Points, in no order, along strands that fork, close into loops and pass close to each other.
Points whose rows are less than 92 apart are linked; no others are. Some points are linked to none.
kud: -26 -30 27 19 -29 -62 -7 -12 -22 -25 39 -13 0 -34 31 -28 20 40 -24 4
Dode: -6 -48 -20 -21 4 -85 -5 36 -2 50 5 12 34 -37 -7 -1 -22 6 -5 27
pabap: 0 -32 -4 -3 -48 -58 -5 33 23 -1 28 7 28 -10 -38 -9 -9 16 14 -7
ravav: 2 34 -40 -23 51 29 8 43 27 33 -10 2 15 -8 25 42 -11 -44 28 -17
beli: -29 -27 27 4 45 33 16 26 38 9 -5 13 -10 28 -21 -16 0 -4 3 30
Seda: -23 7 18 43 -24 5 17 -14 15 -32 45 -42 -22 13 5 -6 20 27 4 -27
fug: 20 -4 51 -20 -46 -69 -45 -45 -20 -36 -25 17 22 9 -39 -12 27 51 3 -24
zag: 55 43 14 -30 -53 -37 -30 -15 -5 -14 35 58 23 33 -37 -28 -52 35 43 -25
Babir: -38 9 -46 44 47 44 10 40 15 52 -30 2 -7 16 9 11 -28 0 24 5
segu: -38 16 14 -9 22 78 3 -21 -9 39 5 -12 18 10 30 -11 -52 -32 -61 8
zez: 26 0 -26 -6 21 19 -8 -16 -13 14 18 -22 -45 -41 68 10 -9 -42 -21 -13
palep: -14 39 -47 16 72 12 -3 -29 -1 9 -26 -8 -29 18 33 5 -9 2 52 -26
Faba: -4 -5 14 29 20 35 33 -42 -19 -22 18 -42 -51 19 2 -1 26 -23 -8 11
kef: 20 -7 28 -12 4 -1 -34 -24 11 -9 17 -10 -24 11 8 -20 28 2 9 -28
dep: -21 -28 -24 35 -14 15 6 -3 -9 15 21 -15 -25 6 -14 0 -9 -11 -8 12
bakuz: 21 19 5 -37 -37 -67 -30 -39 -3 -47 24 50 6 16 -29 1 -19 91 19 -17
gedi: -39 6 8 25 -67 20 1 27 28 -13 -6 -26 19 -25 -26 -9 45 27 -58 -9
nidag: -5 13 32 21 3 18 51 -47 9 -59 11 -39 -40 19 -5 -8 60 -11 -16 -3
Lide: 5 -38 -12 -4 8 -88 -12 -16 -19 46 -27 20 28 -14 2 -13 -20 21 12 21
bigat: 36 -36 -36 -9 41 18 -2 60 9 72 -11 -26 46 -15 -37 1 -6 -9 3 48
bog: 39 54 14 -24 -66 -56 -18 -24 -14 -37 24 55 28 19 -55 1 -44 78 19 -7
Luso: 61 61 26 -8 -49 -13 -19 -39 -21 -26 55 30 5 34 -4 -31 -45 45 40 -26
fazom: 13 -20 18 12 -15 -20 -15 -33 -6 -6 24 32 -2 33 -47 -30 -21 43 42 6
nutad: 6 -7 30 -18 33 29 -27 -23 17 14 -10 -30 -23 8 0 -23 9 -37 -14 -23
gor: -49 9 7 2 37 52 2 -18 10 19 19 -34 -19 0 36 -33 -31 -18 -43 -11
Zur: -8 5 -15 52 -46 20 3 18 -27 -14 -16 5 -2 -11 15 48 8 -23 -22 12
Far: 1 14 -9 12 44 8 19 -48 5 9 1 -3 -38 56 -27 -40 -21 5 71 -22
zaz: -25 -3 13 -7 -16 -67 -42 13 12 -8 -11 35 22 11 -20 5 6 68 13 0
fabe: -39 44 12 -18 28 37 2 -4 21 8 -18 -57 5 18 -38 -4 -2 -56 -17 -45
mim: -7 -21 22 50 4 17 23 -17 -53 -31 31 -48 -38 17 26 -6 23 13 -10 28
Mazim: -5 7 19 -32 -3 68 -10 22 15 13 -23 -22 19 11 0 -1 -1 -47 -61 3
sas: -43 22 21 -7 63 61 24 36 36 19 -32 -10 11 22 -16 -1 -13 -28 2 11
Biged: 6 -3 -41 6 -13 14 36 15 17 36 34 -41 -12 33 -49 -16 -49 -39 27 -24
relo: 2 21 -6 26 36 30 3 -17 -18 -27 -22 39 -36 -17 59 30 10 -10 12 21
Notag: -27 25 30 -5 18 31 -2 34 34 -21 -19 42 10 -13 38 20 20 -14 -7 -8
Vop: -16 36 -26 -5 29 73 12 54 3 31 -18 8 29 -15 27 42 -32 -34 2 -20
puti: 17 -8 -2 5 -10 16 32 -2 25 22 14 -19 -8 41 -70 -25 -18 -29 46 -14
zofos: -15 -25 -48 35 13 36 -2 25 -5 47 -10 -10 -8 6 7 7 -43 -16 -3 15
lofog: 2 6 -4 29 2 9 26 -42 13 -28 14 0 -35 50 -24 -7 -2 20 56 4
kodi: 28 -27 14 -14 -12 -37 -60 -17 -16 11 5 -3 -1 -8 13 -12 4 2 -2 -33
vokem: -15 -14 35 36 8 19 18 -16 -31 -47 9 -7 -24 -26 41 1 29 4 -33 43
vipup: 16 12 -24 -30 16 -59 -29 -6 0 -12 -55 67 -3 -2 -1 41 12 23 12 41
davup: -18 46 -10 -26 54 61 16 -3 -6 27 -45 -39 10 8 -8 -9 -25 -68 -26 -21
dudu: -13 -16 21 -24 38 42 9 56 -4 34 -15 44 67 -37 22 8 -33 -2 -21 37
dif: 34 12 -14 7 26 15 -30 -47 -13 1 -29 6 -45 44 -3 5 2 18 38 -14
bofi: 5 -17 13 46 -52 -32 34 -7 -62 -59 29 -22 2 20 -8 20 53 45 10 27
teso: 22 -29 -17 -10 31 10 -5 48 4 47 -34 32 26 -19 -5 9 2 -17 13 42
Vusid: -8 -25 16 -12 -7 -52 -41 -24 -10 4 -10 47 22 33 -35 -19 -21 76 23 14
Bepu: 38 -45 -17 -35 52 6 -7 44 25 63 32 -36 41 -17 -46 -22 -21 0 16 14
zug: -12 -8 -27 19 14 -7 -23 15 19 13 2 23 -16 33 -9 9 -16 35 48 -4
dedut: 63 27 15 6 -45 -26 2 -45 -32 -41 60 -9 -8 27 -7 -26 -7 40 49 -33
rira: 26 -20 27 -3 -10 -49 -56 -37 -41 -3 -29 19 3 1 11 11 17 16 -3 -1
Ret: -6 38 -12 22 49 25 6 -25 -11 -14 -12 -15 -42 1 41 27 10 -20 16 -17
lirog: 9 -44 -10 9 35 -26 -10 -33 -18 -4 32 3 -37 -20 42 -40 9 24 4 30
genuk: 2 -9 38 5 1 -41 -1 -7 -36 -5 -51 48 24 -35 38 10 8 -13 -34 16
kula: 1 12 -45 -24 -7 16 17 17 32 24 26 -49 -4 2 -21 21 -25 -45 -12 -20
roked: 4 -9 34 -34 -48 -54 -25 38 17 0 -30 -4 48 -34 -39 -13 45 16 -21 -26
tef: 16 28 -30 -11 0 -8 -3 18 23 -22 -21 15 -22 -5 17 64 26 -23 26 -17
Dafe: 3 -26 35 -28 -1 39 -46 13 0 20 -12 -22 11 0 -13 -16 4 -27 -36 -12
Vuk: -28 40 -24 2 54 92 29 32 -17 44 -47 4 34 2 13 12 -56 -30 0 -25
Tul: -9 -1 -7 10 27 0 -42 17 2 10 -29 32 -11 10 18 17 3 22 16 12
busu: -19 -28 -31 41 -27 20 25 18 -18 0 6 -14 -13 -9 -6 24 -11 -29 -44 45
mifad: -16 15 26 -10 60 58 -11 29 25 19 -34 31 9 5 34 2 0 -17 3 0
puvu: -3 11 21 31 -35 -4 50 -26 -30 -80 37 -18 -19 43 -5 5 53 62 35 22
lomop: 12 10 30 -2 -21 -1 11 -7 -58 -34 -23 53 14 -60 58 21 9 -31 -34 11
zumid: -7 -5 25 25 -43 -18 16 -11 -14 -41 45 -41 -11 -22 16 -21 53 32 -20 -4
Datel: 5 -1 30 9 -41 -3 -27 -3 -1 -23 -9 -15 -4 -35 19 5 40 -6 -48 -17
Sizam: 31 21 -38 -28 46 3 -9 21 30 10 -27 26 -7 4 19 50 8 -19 53 -9
netoz: -18 30 -34 -46 -24 31 9 28 36 18 37 -44 16 2 7 32 -25 -28 -49 -11
migu: 4 -32 40 -32 -35 -50 -44 -3 -5 10 -10 -11 34 -17 -21 -19 27 0 -25 -28
pag: -17 -30 -8 -8 -5 -58 -7 54 18 17 -2 15 38 -13 -32 12 -4 9 6 14
nos: 13 -21 13 34 -39 -85 27 -30 -57 -40 23 -15 5 -1 1 1 28 38 6 22
veni: -1 -16 -4 -6 65 44 -5 51 7 44 -31 44 26 -21 29 -14 -15 5 3 27
Logip: -5 -4 25 -14 -63 3 -12 48 37 8 -22 -15 38 -31 -43 -4 36 1 -30 -20
mam: 20 -15 34 -27 -6 -98 -46 -54 -26 -13 -35 29 12 11 -10 -10 3 34 -2 5
nesok: 39 -4 -53 -35 22 -26 -22 5 14 5 -18 52 -20 -2 1 39 8 14 37 24
sefo: 30 10 -22 -8 30 10 42 -38 25 24 3 -4 -18 45 -50 -50 -25 -29 72 -26
Kini: 15 -15 16 6 -6 -48 -26 23 -27 25 -52 18 40 -28 12 21 -1 -28 -29 23
Rik: -20 33 -11 18 -35 28 48 4 36 -37 1 -23 -17 -12 -4 22 39 -22 -23 -6
luv: -44 10 41 -8 -8 81 -6 3 4 2 -16 -11 26 25 3 -9 -25 -16 -79 7
Lat: -4 -12 3 21 -85 -41 28 9 24 -26 30 0 20 -7 -50 -15 24 27 6 -23
Gudof: -7 8 15 -34 -17 26 27 27 57 -23 -21 5 16 -24 -27 11 41 -37 -40 21
vav: -16 27 -17 17 -41 53 15 20 -14 -12 -2 -1 17 -29 29 38 -15 -17 -60 0
Lamu: 9 -1 -6 -44 39 8 -7 26 29 38 24 -34 7 4 -16 -11 -9 -16 40 -35
Difef: -31 -6 -7 24 -16 -44 -24 6 11 -19 28 10 -13 13 0 4 2 56 31 -17
Zesup: -22 -37 14 1 18 -52 -9 -16 -5 -8 35 0 -14 -44 51 -22 -6 18 -30 26
vopo: 16 25 -10 -5 -48 -12 -10 16 25 -29 -17 -7 -9 -5 -8 35 44 -12 10 -38
zulif: 18 -1 20 13 -63 -9 -31 -1 -1 -30 -28 -8 -6 -4 -28 5 56 3 -8 -29
linis: 8 -61 -8 10 28 -65 -2 -27 -26 17 -12 27 -12 -12 12 -39 -2 31 4 40
mefi: 33 -28 -35 5 -10 -32 -7 15 -40 45 -33 17 8 -40 13 14 -8 -38 -21 32
Taf: 0 16 -13 4 12 8 3 -28 -9 -14 43 -63 -34 -19 43 1 -6 -23 -10 -35
mub: 35 -2 -3 32 -33 -9 18 -29 -32 -16 64 -37 -25 15 -1 -16 -5 5 45 -35
mevon: 26 -33 -30 0 36 5 12 -14 9 31 -6 21 -15 27 -20 -63 -16 16 41 10
gaveg: -21 -36 -21 4 56 15 12 12 33 52 -6 -2 -13 24 -28 -50 -7 8 25 22
Vit: 21 -32 -50 -4 -20 -44 4 14 -8 21 13 8 -15 -40 11 21 -12 -42 -15 28
nug: -11 32 -1 -31 16 87 30 -4 9 19 -35 -18 13 21 -9 16 -20 -66 -48 18
muk: 12 -1 17 -25 -5 -81 -20 -53 -25 -36 -4 31 -13 1 0 2 -1 74 7 13
pena: 40 -15 15 0 -30 -65 22 -41 -65 -54 55 -4 -10 9 7 -3 18 45 38 24
nidum: -26 11 -15 18 51 26 4 -38 -3 14 44 -58 -45 -11 50 -27 -24 -15 0 -30
kel: 25 6 -7 1 -9 24 7 -8 -40 -14 6 13 -24 -52 52 21 1 -41 -30 9
Bomud: -34 28 -1 10 -9 27 30 -2 42 -15 4 -46 -19 18 -19 -5 13 -31 -6 -42
bapu: -21 -10 -29 -33 17 35 22 29 35 37 16 -6 18 -7 0 -3 -34 -31 -41 45
nozu: -10 4 6 32 -14 -19 33 -32 -1 -65 34 9 -40 55 -10 4 18 55 46 32
tozu: -15 12 32 -30 -17 25 -3 38 8 -19 -28 45 44 -48 22 21 19 -19 -33 -3
kopa: 15 -28 -5 27 -35 2 -3 -5 -2 24 20 6 -3 35 -48 -35 -26 7 50 -11
gado: -22 42 -14 -35 -56 55 17 12 17 -6 6 -24 32 -11 20 26 -14 -28 -74 0
tir: -14 -10 34 -37 10 11 20 45 -5 4 -34 66 62 -51 17 15 -16 -15 -31 17
Vusod: -33 22 -58 33 61 20 1 12 15 36 -21 -23 -16 23 7 -3 -23 -1 48 -33
mitun: -5 39 21 8 -7 19 37 -22 25 -60 12 -18 -33 -23 27 8 53 -22 -25 -10

A tip is a point with one link. Name the tips that can be reached along the links from each point below, in the order of the rows.
Luso -> fug, gedi, vokem, mub, Vit
veni -> Bepu, mevon
Biged -> relo, Tul, pena
lirog -> Seda, Lat
ravav -> vipup, Vuk, Datel

How many points has the smallest loop of links through each point below? Write - if it is on no loop.
tir -> 6
segu -> -
tef -> -
